Points on a hilly landscape, in no order, each with its height.
From any point a climber steps to the highest of the 4 points nearest to it. It stops when none of these is higher. Distance is the straight distance between rows; heights are no part of it.
tufo h=4.44: [133 114 123  71 143 140 138 107  98 117 145 104 110 118 131 119 201 131
 128 106 165 135 109 111 114  99 121 159 164 108 139 100 175 145 170  99
 124 136 147 128 169 112 110 107 117 140 175 141 172 144 100  60 122 139
 115  95 156  77  95 101 176 155  95 138 151]
dit h=5.43: [140  77 100  85 146 100  99 105 101 108 143  85 189 123 119 134 148 124
 108 104 137 136 132 104 134 110 123 154 144 100 110 102 161 133 195  98
 113 110 165 134 169  99 121 121 115 129 142 104 130 110 163  86 102 121
 113 112 147  94 118  84 101 125 118 132 135]
kita h=5.39: [116 157 169 146 120 134 137 130 115 123 137 133 100 139 133  78 130 112
 123 127 152 155 112 107  98 128 120 129 157 130 151 142 130  95 126 142
 123 106 154 150  97 134 132 106 126  99 140 107 130 132 122 134 123 131
 121 134 118 153 129 133 122 178 136 113 128]
Sif h=2.97: [113 137 135 145 126 138 137 130 133 113 144 133 124 122 115 159  84 123
 169 129 133 129 152 163 151 174 120 134  82 159  94 157 162 164  98 141
 166 140  84  79  88 145 126 145 132 138 117 167 130 182 117 181 134 123
 162 140 114 175 148 152 158 117 103 117  93]
zad h=5.32: [119 123 124  83 121 133 145 111 101  88 139 105 140 148 120 122 172 123
 163 132 159 110 102 120 116  91 113 142 163 102 125 123 186 120 171 114
  95 122 119 105 146 109 100 104 136 127 138 116 166 120 121  93 136 144
 139 106 152  78  94 102 145 174 135 130 135]
Kupo h=4.86: [105 110 109  80 135 134 107 129  88 101 131 111 192 140 134 151 175 113
  90 114 117 132 173 129 142 116 173 137 135 101 108 107 147 147 168  65
  98  98 150 140 151 111 122 139 110 136 115  87 115  94 130  79  88 121
 111 120 129  71 128 120  74 118 113 134 154]
vub h=6.22: [108 137 120  73 149 130 141 111 111  98 140  97 111 147 126 142 192  91
 158 132 159 118 147 156 126  80 150 156 153 100 122 112 188 129 142 119
 101 120 115 106 171  94 109 117 117 159 141 112 159 130 108  75 129 156
 131 118 159  94  96  89 140 154 124 137 137]
pufez h=5.97: [154  70 113 105 149 141 130  81 130 115 120  92 144 134 155 129 173 180
 122 122 152  88 104  80 132 109 149 118 161 110 129 102 108  97 191 105
 131 116 191 151 156 105 108 137 101 130 119 107 116 137 157  81 118 123
 151 127 133  86 129 110  97 111 158 143 144]
Fer h=2.08: [134 134 133 129 142 107 157 132 108 142 157 127 122 117 115 128  97 117
 110 100 127 131 167 174 173 120 158 118 107 121  83 107 148 130 119 130
 118 146  63  79 105 103 131 165 102 160 132 140 174 164  84 167 135 143
 137 141 130 156 124 127 139 191  88 110 119]
Fekop h=4.59: [117 120 101  69 133 144 135 122  99  89 116  85 166 149 129 146 146 107
  97 127 123 121 153 134 135 112 167 137 131 105 108 110 181 155 169 100
  90 125 109 128 166  94 137 142  95 137 120  90 128  99 117  69  99 130
 126 119 156  82  99  98 102 137  99 111 138]
kebev h=5.21: [133 156 103  94 144 157 166 107 103  89 141 104 123 149 144 133 145  95
 145 115 177 115 165 165 166  99 181 144 157  96 114 111 170 124 101  90
  82 130 105 100 174  93 132 135 113 138 142 109 163 128 117  84 132 155
 142 112 182  75  97  70 122 172 116 140 132]
zez h=6.00: [150 156 131 101 143 109 108 151 141 130 137 145 178 147 127 127 131 142
  80 121  84 147 145 118 125 142 147  97 108 112 143 140  98 132 142  83
 131 111 137 136 132 111 126 152  99 127 129 105 101 115 114 155  83 101
  85 141 123 141 138 138  90 105 113 129 152]
Fut h=5.67: [159 107  98 133 130 108 135 128 166 134  72  90  95 111 172  99 123 179
 140 161 115  97  74 119 121 130  96  75 175 126 185 103  78 126 134 126
  67 117 197 184 130 148  94 119 103  96 104  85  80 111 188  83 115 165
 115 129 102 117 139 154 105  89 168 150 150]
neke h=2.46: [114 131 105 143 135 133 153 112 116 143 155 148 119 120 114 154  87 113
 166 104 125 148 140 161 165 170 161 148 110 138  96 141 165 132 109 124
 127 150  60  37 107 144 141 131 129 156 121 153 147 142 108 172 114  93
 139 154 111 157 132 150 147 129 102  98  90]
Luf h=1.31: [139 119 100 111 128 123 111 141 141 159 104 136 122 106 108 193 110 123
 113 134  59 157 147 136 158 155 136 145  49 122  90 161 170 135 106 137
 164 140  48  59  93 112 158 157 155 119  85 157 115 119 123 198 125 107
 163 146 116 141 135 157 138  78 118 124 123]
tukav h=5.85: [115 125 151 158 112 113 123 109 188 147  90 133  86 123 147 100  90 172
 117 152 114 111  90 118 127 148 124 126 166 127 195 117  79  86 109 167
 100 117 187 161 130 197 124 142 131 134 106  96  58  98 181  79 101 131
 124 133 133 129 139 145 130  78 154 127 106]
bufod h=0.71: [117 137 125 172  97 138 117 139 133 123 129 172 127 106 123 139 118 119
 145 129 124 137 111 128 125 149  61 139  88 156 118 181 126 169 121 149
 151 163  95 113  82 158 141 119 164 133 142 177 119 141 140 151 162 108
 123 139 100 174 131 131 131 125 123 134 101]
lam h=0.76: [128  94 119 184 107 137 108 171 129 165 104 137  99  79 119 141 139 124
  94 162  99 173 118 160 131 154  86 138  83 150 159 178  70  99  93 156
 144 141 108 160 109 127 168  75 148 153 129 140  97 108 152 154 130 131
 139 147 159 201 124 189 141  32 148 131 111]
vamov h=4.87: [116 164 126 106 136 142 147 110 141 115 142 112 144 138 128 118 155 105
 168 121 174 103 137 150 112 105 131 141 157  98 107 113 185 147 104 120
 110 132  91 130 136 101  96 119 126 107 146 108 161 117  93 108 150 152
 137 107 139  98 102  76 139 168 130 131 128]
gita h=5.10: [138 127  98  82 132 155 145 100  96  89 116 120 133 125 156 145 163  89
 119 119 179 108 167 146 153 114 175 147 150  94 116 106 177 151 167 101
 100 145 124 110 193 101 139 133  95 158 140 113 166 108 101  80 122 150
 126 127 186  72 109  74 133 160 121 127 140]
Gepa h=6.01: [127  88 129  80 148 131 128  96  81  73 179 110 137 134 121 124 172 145
 114 118 148 139  98  91 119  96 155 146 162 133 146 104 157 113 173 113
 123 114 147 140 149  98 105 109 123 141 125 110 135 119 153  91 123 131
 145 108 150  90 113 107 131 133 149 130 138]
boli h=4.05: [117 110  89  76 123 150 128 121  82  99 104 133 132 128 153 165 159  93
 111  95 159 100 160 147 143 118 165 145 147  94 113  92 190 176 167  98
 102 130 137 103 206 105 150 158 106 155 123 103 140 138 119  57 100 144
  94 121 177  70  94 100 102 161 118 111 143]
divog h=4.97: [144  95  75  52 160 100 119 120 123 123 119 110 203 133 128 139 137 126
  50 130 115 133 181 132 138 129 157 140 144 103 104 140 146 161 171  61
 107  96 167 130 183  88 141 128 112 134 137  77 105  93 147 121  64 110
 126  96 140  45 147 108  71 100 114 141 169]
rim h=6.32: [119 142 121 103 144 144 143 105 105 101 134 122 112 149 141  92 151 135
 166 136 156 126  80 107 107 113 142 140 164 113 138  92 156 119 134 134
 127  99 157 176 139 127  98 129 145 121 174 145 171 149 121 119 160 163
 117 111 143  77 119 121 141 163 155 153 138]
bola h=1.40: [137 148 138 168 130 124 124 116 128 143 164 162  80 105  98 156  62 113
 141 117 138 147 157 167 144 161 131 152  79 137  75 148 147 127  92 126
 128 117  74   4 103 110 150 132 126 168 138 194 178 164 103 172 118 131
 179 144 158 140 114 177 134 163 126 112  66]
Tir h=2.57: [ 84 112 145 154  99 136 122 137 143 153 121 156  87 100 164 111 108 159
 142 127 143 128 101  90 106 156 118 130 147 132 133 137  85  73  87 164
 163 134 181 142 134 198 140 122 149 109 122 123 101 131 172 114 130 137
 136 146 117 145 128 139 116 130 148 123 108]
refut h=6.54: [171 122 118  91 143  95 139 109 147 159 140 125 171 107 161 101 116 188
  89 143  87 120 137  99 109 122 119 112 137 133 157 108  79  96 144 103
 112 114 203 159 151 115 113 134  92 103 110  84 103  80 146 135 107 117
 135 122 115 127 137 125 101 117 151 146 139]
vos h=2.04: [139 130 138 153 139 111 162 118 125 138 176 111  81 134 106 106  72 119
 158 114 147 138 164 190 155 159 144 142 117 127  99 137 155 149  98 142
 118 146  79  41 117 103 143 122 113 158 120 146 168 177  83 155 124 130
 155 120 139 146 112 135 155 177 102 101  80]
Goso h=5.98: [ 95 113 158 137 128 141 133 117 134 123 148 118  88 137 154  82 111 141
 169 131 162 113  82  98 100 116 117 105 174 142 154 100 120  91 123 161
 144 118 190 161 120 141 131 127 121 102 124 116 121 136 165 128 125 142
 120 117 132 109 149 129 140 149 161 119 139]
vurup h=4.93: [158 150 148 144 131 126  90 146 121 133 141 153 174 144 105 120 125 135
  90 115  94 152 118 114 132 127 150 123 100 143 131 138  88 124 134  95
 142 127 130 137 113 135 130 122 135 107 112 121 105 102 131 114 124  76
 117 162 113 165 135 120  96 120 120 123 138]
lemum h=5.94: [115 111 139  93 130 131 126 113 127 124 133 132 145 128 156  91 161 152
 129 135 118 118  86  89 106 105 131 126 161 123 145  66 106  91 156 138
 134  94 190 154 128 103 114 132 141  61 111 138 152 127 143 119 145 129
 124 138 132 130 124 125 106 168 142 134 143]
midit h=1.24: [151 115 127 120 103 138 112 176 141 159  87 129 137 110 105 173 140 127
  88 148  66 170 133 146 153 151 106 137  45 132 149 146 129 159 119 127
 164 143 102 106  80 120 150 132 139 134 127 164 103 117 126 180 122  86
 150 139 142 170 162 159 158  71 128 130 111]
mena h=4.35: [122 118  87 157 169 138 157  80 101 114 141  97 103 160 147 104 166 138
 151 135 190 119  86 113  92  86 118 126 214 127 144  96 139 112 174 156
 127 117 189 147 168 136  98 115 128 138 183 163 185 161 137  98 142 136
  98  92 158  40 151 123 180 107 160 200 164]
zonin h=6.74: [148 121 123  79 137  97 117 142 126 119 130 135 226 123 125 131 128 133
  95 118 104 112 130 131 129  99 126 124 116 102 119 119 118 139 148  99
 114 118 142 150 133 113 133 153 119  98 123  69  96  89 127 132 107 124
 107 120 115 111 126 101  83 119 120 145 161]
runeb h=5.29: [153 148 159 102 144 100 130 160 157 166 105 133 192 147 128 117 114 122
  80 104  74 156 141 133 152 155 139 113  83 120 137 157 100 138 120  80
 125 134 122  99 134 110 117 132 105 133 119 111 102  95 108 158 103  94
  96 130 105 111 146 123 105  90 124 129 151]
Bel h=4.94: [109 134 132 102 136 111 112 136 114 116 122 141 188 146 126 125 137 106
 107 104 111 129 161 157 148 119 163 107  95 131 108 116 129 146 116  99
 109 141  97  92 120 115 135 146 127 107 115  91 137 122 101 123 110 128
  92 119  86 152 131 118  91 126 105 107 154]
Vimem h=4.36: [115 123 117  99 129 149 168  99  86  98 137 121 143 158 135 129 138  91
 134 119 162 102 166 161 163 109 170 148 152  92  93  96 181 137 107 109
  89 135  80 126 147 112 128 124 113 107 142 111 169 125 101  92 132 150
 136 116 161  81 101  82 111 156 118 127 147]
Dimo h=2.23: [168 157 140 126 133 144  87 156 168 176 105 156 125 126  87 134 124 142
  87 123  80 143 130 148 149 138 113 137  80 127 123 145  82 124 115 121
 160 140 101 135 109 140 131 131 145 135 135 147 103 120 137 174 120  75
 108 122 111 158 159 157 128  39 152 137 120]
munaf h=6.16: [154  69  97  62 147 108 113  85 116 131 158 111 187 117 118 120 156 171
  92 143  87 125 122  97 119 106 137 131 151 132 122 117 106 114 164 101
 120 106 179 148 169  78 103 130 111 108 100  78 102 108 171 119 117 114
 170 129 135 110 130 115  76 116 150 157 141]
vana h=2.47: [102 128 130 125 119 167 158 123  99 115 111 146 156 169 129 136 132 134
 133 102 132 128 166 157 144 103 159 103 115 105  73  98 148 140 101 122
 129 153  88 108 136 139 137 157 111 126 106 106 156 134  79 124 122 128
 144 137 129 137 120  81 111 141 111 123 136]
zok h=2.92: [117 161 135 172 103 139 154 141 137 139 128 152  92 123 108 176  80 121
 216 141 165 109 157 164 144 179  88 149 107 137 121 143 122 153  90 122
 151 137  83  80  96 124 114 121 126 164 147 206 125 164 126 166 137 138
 143 153 158 161 123 156 170 129  95 108  70]
neluf h=5.42: [116 106 122  70 156 128 101 128 111  92 140 106 182 132 136 151 184 109
 119 127 121 126 129 131 122  94 134 142 162 113 114 106 162 142 143 111
  96 109 135 124 127  88 139 116 129 112 121  81 127 103 132  97 120 130
 128 148 135  98 111  86 122 148 119 119 150]
vuga h=0.56: [123  71 114 201 106 136 105 166 132 138  97 118  94 111 115 155 157 149
 122 186  99 154 130 140 127 151 103 118  83 172 125 190  78  91  70 181
 162 155 141 169 105 174 144  58 167 136 151 144 116 123 170 126 162 140
 148 140 130 198 162 185 148  60 142 122  86]
Tezam h=1.64: [147 140 121 167  98 133  99 154 129 153 118 179 126 106 115 125  98 138
  96 127  90 151 132 115 128 130 109 125  96 140 107 157  76 143 129 141
 158 131 120 143 119 161 155 101 162 144 142 144  88 112 128 135 148  98
 126 122 106 171 145 136 129  80 146 142 118]
mem h=5.82: [119  98 143 171 140 129 156 111 159 134 113  92 110 114 163  79 120 165
 150 141 125 113  76 114 125 148 128  97 178 142 177  93 108  90 129 179
  95  96 197 154 120 149 131 131 138 102 112  97 101 140 175  99 119 152
 107 128 134 111 134 152 131 102 163 124 125]
mideb h=6.30: [130 102 129 116 137 137 153  86 122 115 131 111 111 122 165 114 160 148
 163 134 159  93  86  95  91  78 126 115 188 119 155  83 130 107 155 137
 128 115 181 163 145 115 106 150 144 101 132 138 141 161 149  88 144 149
 138 125 143  59 140 141 132 124 161 152 143]
sekin h=5.74: [131 101 115  93 128 127 110 102  89 115 135 115 172 134 140 124 184 144
 123 118 148 124 115  96 136  76 117 151 147 118 116  94 151 119 173 114
 123 105 160 149 160  97 111 121 130 131 122  92 129 126 145 107 120 124
 142 115 136  91  94  95 119 141 133 140 152]
detov h=0.80: [126  94 127 186  94 131 108 152 156 120 134 147  85  91 138 150 119  83
 104 165 115 137  99 141 129 146  83 120  84 185 136 203 102 103 115 151
 156 154 124 156  94 153 153  60 165 157 121 184 117 142 163 149 164 118
 148 155 135 194 144 170 148  75 108 100 103]
Reter h=6.18: [149 124 143 135 136  97 150 107 144 167 126 119 101 116 156  93 115 178
 102 135  94 131 109 112 112 135 138 105 159 130 175 126  74  87 128 145
 101 117 189 145 151 158 126 117 118 117 113 106  74 104 160  99 103  88
 135 114  98 134 144 131  91 115 153 141 139]
Vod h=0.84: [133 100 118 155 102 135 125 153 192 156 111 137  86  96 140 133 100 153
 105 158 100 145 113  92 122 153 112 132 151 145 182 151  55  86  87 185
 118 118 162 209 146 165 137 105 136 130 143 122  87 117 111 109 129 111
 130 143 111 168 132 150 135  74 149 126 108]
dufi h=4.31: [ 96 172 149 183 118 116 145 132 136 115 143 139 113 142  82 104 110 119
 167 129 169 135 126 149 126 126  95 127 150 137 128 161 132 134 121 139
 127 117 102 106  92 138 137 119 128 129 148 137 152 137 109 146 141 146
 116 128 108 160 115 112 174 163 121 111 113]
bofa h=0.67: [141 132 111 151 161 122 126 114 132 141 135 129 119 118 134 186 114 102
  86 100  65 176 139 159 146 132 171 143  47 137  74 162 177 106 117 144
 134 148  63  42 136 110 170 137 124 162 104 136 151 139 115 191 112  95
 159 160 150 126 137 154 142 119 100 119 121]
tifav h=2.26: [100 156 151 219 103 127 135 153 128 125 135 153  80 120  97 150  96  91
 163 141 169 106 123 102  96 130  80 137 116 150 132 193 136 150 116 141
 144 151 120 163  74 138 118 117 145 156 146 174 137 136 128 140 174 133
 154 116 126 147 114 158 157 165 110 129  93]
Lud h=5.31: [129 153 152 119 140 130 115 147 122  95 140 136 153 128 127 101 138 109
 125 114 139 133 125 137 103 111 123 125 126 145 168 124 124 127 143 121
 114 121 138 136 110 132 128 126 124  98 130 111 118 111 111 121 126 130
 111 134 112 151 133 124 122 158 122 113 141]
fuzi h=6.67: [ 90 161 162 172 115 131 137 148 137 113 128 123  57 151 105  87 132 118
 163 156 177 133 104 104  72 119 141 122 172 147 155 130 124 119 111 153
 160 116 159 165  91 152 142 131 130 118 155 128 154 153 125 137 168 177
 133 119 121 101 125 168 162 189 166 123 121]
latut h=1.33: [135 120 123 122 129 144 129 151 146 149 113 138 119 112 105 181 119 121
 134 113  93 148 142 123 151 150 122 127  71 118 108 153 174 114  96 136
 156 137  47  61 106 122 153 132 169 141 100 168 117 140 122 174 132 111
 165 150 109 138 144 149 145  90 116 119 117]
vor h=2.85: [ 93 159 152 199  99  97 127 148 138 155 131 149  62 135 101 117 111 111
 144 164 177 100 133  90  95 137  99 144 123 158 140 180 111 139 106 165
 160 161 142 161 104 174 124 110 147 133 173 189 152 168 132 146 164 154
 136 131 108 145  99 157 161 183 151 137  86]
muv h=2.56: [141 170 138 146 112 158 110 147 121 153 108 180 158 124 103 161 114 140
 120 128  70 143 117 130 156 138 124 130  76 135 122 154 103 149 152 113
 158 140  84 117 101 144 155 140 141 146 132 141  97 117 124 149 113  93
 112 130 118 166 155 148 138  76 120 140 132]
muzo h=5.70: [ 87 152 162 188 128 116 116 134 139 146 147 149  64 119 114  96 139 116
 132 157 159 135 102 102  90 130 127 153 153 145 127 160 111  98 106 151
 157 115 156 152 110 145 135 107 142 120 157 128 142 144 139 128 136 141
 132 118 116 128 122 143 143 187 148 117 108]
Bas h=3.52: [127 160 119 124 112 135 141 120 136 111 130 116 134 147 130 128 104 102
 167 124 151 117 176 171 123 126 112 134 139 113 130 106 139 152 101 125
 115 142  90 138 117 100 116 156 126 124 134 123 141 116  74 132 132 168
 112 120 137 144 101  95 135 176  96 106 133]
Velap h=3.94: [127 143 163 178 106 118 106 118 127 136 143 163 109 118 141 123 132 119
 116 114 138 134 100 101 110 124 124 140 126 165 117 155  98 117 130 170
 162 125 126 162 115 159 141 101 154 126 132 139 101 127 152 129 133 136
 115 147 100 170 127 129 124 141 133 133 108]
Naze h=3.93: [109 111 119  94 155 159 161  94 106 102 125 113 141 153 121 132 143 106
 120 103 171 105 191 154 177 104 180 122 124 106  77 109 181 125 117  98
 108 113  79  86 173 105 152 148 113 135 123  96 183 147  87  99 113 140
 145 120 173 104 106  75 121 178 107 124 129]
kofo h=5.08: [111 157 130  92 153 136 140 107 129 118 124 118 110 143 120 116 143 125
 154 146 185 107  94 119 100 106 103 165 184 118 126 112 156 128 138 138
 113 106 123 161 145 127  94 131 125  93 155 122 160 138 120 138 156 168
 148  96 135  82 103 108 155 182 142 147 145]
Rute h=0.77: [125 138 116 182 104 151 124 150 120 121 134 164 125 127 111 159 112 109
 148 125 117 117 108 148 166 127  98 145  98 130 121 165 131 178 125 139
 156 145  89 113 103 164 105 128 154 157 115 170 117 139 152 175 134 115
 131 130 110 176 144 140 133 123 103 128 114]
regul h=2.33: [110 117 150 165  89 135 102 156 136 127 132 179  67  98 138 136  98 117
 115 128 124 132 125 107 114 139  97 140 117 174 155 155  99 125 102 190
 169 143 129 171 128 172 151  95 150 114 145 183 102 111 136 130 157 151
 125 133 127 184 129 148 132 120 119 140 111]
nepi h=7.11: [104 154 105 150 137 136 163 161 140 114 142 107  72 161 136  77 122 112
 159 160 163 121 106 127  74 123 124 125 183 134 167 118 128 114  96 158
 155 101 187 172 116 140 124 120 121 127 156 139 157 148 138 109 151 169
 114 118 135  73 133 155 172 181 181 129 117]
kede h=6.25: [129 133 149 105 116 113  95 137 116 108 151 139 181 124 145 116 150 119
 112 117 110 149 107  96 127 111 132 123 130 120 143 103 118 121 142 102
 118 111 138 131 141  95 111 148 122  97 113  80 117 107 120 119 115 139
 118 118 114 149 117 104  82 129 118 111 143]
sig h=0.91: [141 111 134 139 107 141 105 156 130 141 115 155 116 128 129 150 120 102
 125 133  97 145 123 133 156 154  81 127  78 140 132 146 137 151 128 128
 187 146 103 108  89 135 148 127 139 163 130 152 120 145 147 172 136 106
 149 130 134 174 155 165 159  91 128 104  99]
bol h=5.52: [151  76  92 116 148 139 125  96 143 120 117 103 132 116 151  92 136 188
 188 137 128 101  81 107 111 126 126  92 172 124 183  87  98 122 138 149
 100 125 183 179 146 135 114 123 132 101 110 137 104 138 165  72 136 150
 115 129 124 108 165 139 103  91 176 139 162]
zeku h=1.46: [123 140 118 113 126 115 172 132 105 120 138 125 129 133 125 114  94 130
 156  95 180 106 192 178 164 137 145 126 132 108  90 116 152 139  84 149
 113 142  65  87 121 112 110 161 109 128 137 141 198 172  67 146 144 166
 135 118 131 153 102 103 119 179 115 118 110]
buke h=5.84: [124  80 123 107 109 131 140 110 137 111 129 106  99 117 175  86 138 159
 149 136 120 125  99 105 101 147 117 117 175 134 163  72 109 103 151 163
 111 111 191 167 132 138 112 129 147  92  98 128 103 118 163  99 134 148
 128 118 121 128 133 130 131 136 154 134 145]
bivap h=4.24: [117 171 159 160 116 124 120 131 127 105 141 137 123 143 116 130 118 115
 139 127 127 147 126 129 130 132 122 127 109 153 136 131 141 144 124 122
 128 127 104 100 103 138 112 120 118 145 119 115 119 112 126 135 127 121
 112 139 123 157 136 101 133 143  87 110 140]
tetet h=1.06: [157 121 127 169 110 151 100 153 130 141 122 162  93 115 130 139 131 113
 117 141 105 150 110 152 137 145  85 117  70 160 131 152  96 148 125 152
 177 148 103 143 107 142 161 105 144 161 138 163  99 125 137 162 146 108
 129 124 134 199 139 180 135  84 123 126 116]
bopu h=6.46: [158 138 124  70 135  89 119 133 132 134 122 120 210 117 124 129 136 139
  67 126  83 134 137 114 109 120 104 123 101  99 135 128  88 110 130  87
 117 114 159 142 169 115 132 146  88 121 135 103  98  87 115 136 113 111
 114 118 110 109 124 105  86 111 140 166 172]
sor h=6.76: [113  86  96 132 146 121 155 108 125 117 120 102  96 132 162 115 137 122
 185 134 169  94  63  81  71  88 103  86 182 120 159  94  98 110 147 181
 112 141 183 183 137 153 110 138 147 113 117 145 132 149 151  83 137 183
  88 137 127  57 148 117 150 108 180 155 194]
Taru h=1.80: [148 130 138 165 117 125  91 124 157 161 116 168  91 106 146 113 117 159
 111 143  95 152 117 100  89 154 119 131 130 128 174 141  69  79 102 183
 147 120 145 154 128 164 136 111 157 113 116 147  70 119 154 121 128 117
 139 147  98 151 126 132 123  81 131 149 105]
lufab h=4.00: [120 151 166 190 106 121 104 144 140 118 143 175  87  97 120 120 100 119
 137 150 156 119  84 106 102 123 101 137 130 166 128 162 127 122 111 177
 167 154 134 155 112 172 121 112 148 126 127 158 119 152 130 158 150 138
 127 140 112 168 115 148 137 154 128 126 112]
gabu h=2.27: [144 138 132 108 124 122  87 165 156 198  91 112 127 106  88 169 116 114
  92 128  50 155 141 136 153 150 133 144  48 123 101 138 132 126 117  88
 128 147  63  64 126 132 144 131 142 135  84 155 109 125 107 190 108  84
 138 145 108 146 144 138 150  57 135 125 129]
ruz h=6.65: [140  75 142  97 137 156 142  84 104 100 134 124 128 124 153 112 161 141
 148  92 158 118 103  65 119  96 153 124 166 112 124  90 144  94 176 107
 131 121 183 145 153 121  95 112 127  96 141 133 149 144 160 104 146 119
 140 140 164  83 117 101 153 129 136 153 142]
mogos h=4.33: [124 165 141 105 139 129 113 136 104  84 130 140 158 131 148 112 152 110
 141 125 154  90 117 144 122 121 108 138 153 116 132 114 166 150 131 124
 102 135 112 141 133 107 104 138 132  88 127 118 134 117  87 132 129 147
 118 127 115 117 102 119 125 153 106 131 146]
bif h=2.86: [122 159 133 147 129 142 157 129 104 112 142 113 119 138 131 124  93  94
 156 103 144 148 156 159 166 165 166  98 122 148 117 127 131 157 117 133
 111 151  76  81 114 127 132 146 123 142 115 144 160 145  94 144 133 142
 106 135 116 152 135 117 146 158  87  95 110]
Favi h=6.23: [149 118 122  98 130 119 125 123 134 144 145 118 156 122 146 106 150 191
 102 145 109 119 103 106 105 133 124 131 134 118 143  93  93  88 160 141
 120 106 200 169 147 114 106 138 122  98 106 109 108 111 152 106 131 127
 142 135 126 122 131 124  85 123 145 145 167]
Fetu h=2.09: [118 122 139 141 143 125 150 141 119 114 146 130 126 146 125 123  95 128
 119  91 121 157 182 158 148 146 161 116 104 132  91 117 165 128  99 132
 124 177  83  69 115 124 149 178 125 160 108 129 162 156  93 155 114 115
 125 144 111 156 147 135 111 142  93  96 124]
doven h=2.93: [122 148 138 186  90 139 151 152 143 127 128 146  94 115 108 176  65  98
 174 153 165 111 123 169 135 158  86 137 117 155 107 178 136 187 111 131
 162 153 112 102  90 136 138 121 134 159 147 184 145 152 127 174 157 121
 158 126 140 167 137 158 165 126 101 117  86]
mal h=5.66: [169  84  74  56 152 104 110  98 117 133 136  79 183 114 131 141 166 147
  90 133 111 137 125 121 133 110 135 142 142 111 108 116 137 140 184  52
 105  79 190 129 186  85 108 118  94 139 128  69 113  97 154 103  89  93
 140  97 140  77 135 111  75 102 107 152 157]
pupaz h=4.01: [117 178 157 142 111 115 134 146 132 108 138 121 104 149 112 104 121  99
 168 149 180 119 129 135 105 130 112 131 156 127 143 132 134 153 110 141
 118 112 130 142  96 128 128 138 124 130 171 125 154 137  81 136 154 150
 103 107 126 121  99 121 170 181 130  97 104]
nezil h=7.08: [101 188 165 196 107 109 117 133 146 115 128 133  87 145  86  93 116 125
 151 138 179 130 145 106  84 115 105 123 158 131 141 171 134 141 114 145
 124  97 134 163  81 151 138 124 145 113 145 123 148 151 122 134 159 134
 125 115 142 117 111 150 164 206 140 123 106]
Bagol h=3.60: [115 129 117  88 133 135 118 127 102 140 106 124 192 145 119 151 128 144
 105 113 110 109 184 135 160 122 183 107 126 101  93 104 127 140 126 112
 123 144  92  98 161 109 124 156 103 117 114 115 136 102 110 121  93 117
 121 129 107 133 125 105  90 148  98 109 158]
Sudi h=5.96: [133 116 130 132 142 114 140 128 179 153 112  98  98 138 167 113 117 176
 133 153 107 101  81 114 123 146 119  92 165 141 186  92  67  92 123 139
  93 113 192 180 139 138 120 135 131 120  85 113  99 101 154 100 119 133
 109 149 131 138 141 149 111  98 162 148 136]
nekur h=2.95: [136 147 127 140 132 113 120 143 140 163 110 124 126 146 113 151 113 124
 107 102  69 152 141 132 163 136 152  98  94 135 114 130 133 147 136 115
 130 124  73  94 110 141 136 136 134 137 111 122 104 127 133 155 108  91
  96 139 103 142 167 136 143  89 109 108 129]
zil h=4.57: [146 140 130  74 151 112 105 129 127 168 100 105 212 134 124 149 117 111
  66 101  95 127 185 125 145 136 184 100  99 102  99 137 125 151 102  58
 117 134 110 112 159 114 120 154 102 112 107  99 114  91  99 144 106 118
 104 121  96  93 123 102  91 100 131 145 156]
pize h=3.77: [151 139 146 117 153 131 115 138 146 182 102 114 154 132  85 147 118 141
 106 112  74 160 145 136 150 132 138 138  68 123 105 148  93 145 133  83
 144 135  85 110 117 111 144 123 126 133 119 136 104 120 120 162 123  66
 107 128 103 131 148 153 142  53 125 132 125]
domib h=4.14: [142 141 135  95 139 104 132 149 146 158  77 107 173 140 120 139 105 124
  89  90  68 136 170 129 142 136 162 112  67 120 123 137 109 124 127  97
 119 142  82 108 123 130 146 162 100 131  97 127 146 108 110 152 118 102
  91 136  83 131 144 112 106 128  95 123 128]
kadu h=5.86: [160  72  96  91 133 121 137 100 161 159 114  83 135 104 157 108 143 195
 136 160  92  74 115 114 116 139 120  94 153 123 159  97 102  99 157 142
 107 127 194 171 170 131  99 134  94 115 112  94 100 120 158  98 122 144
 144  97 101  89 132 128  88  95 177 155 159]
kepe h=3.69: [128 155 132 127 138 128 132 138 118 125 140 131 167 147 129 132 116 116
 139 110 138 117 168 156 144 131 139 103 137 112  97 114 136 152 100 130
 104 145  83 116 130 120 125 154 117 123 131 112 158 128  83 127 140 136
 123 138 127 155 116 109 112 149 125  99 137]
vev h=0.89: [120 124 125 184  96 148 117 158 131 128 128 160  84 129 121 151 117  90
 127 162 143 128 119 149 134 139  81 138  98 174 145 167 141 158 123 157
 178 146 115 145  69 153 147  95 151 157 147 169 124 151 149 162 177 112
 129 124 148 184 153 166 152  94 116 112  88]
Sano h=3.39: [102 157 149 183 117 122 143 115 135 128 137 158 102 143  87 146  97 122
 189 117 148 131 146 158 127 151 106 148 117 148 101 136 135 150 113 136
 149 127  72  82  86 152 124 124 154 154 142 162 124 160 110 178 123 135
 143 139 122 142 129 146 172 151  97 117  93]

For each start below, name the point where the climber stops.
nekur | zonin
bofa | nezil
Fekop | ruz
Kupo | ruz

Call two points neighbours if one is among the 4 nearest of the other. Go from one point of each pair to the other, from neighbour to neighbour, staying as high as possible. Name the lowest point that can't be avoided.
zonin / refut | bopu
refut / nepi | pufez
refut / vub | zad
sor / nepi | mideb
nezil / nepi | fuzi
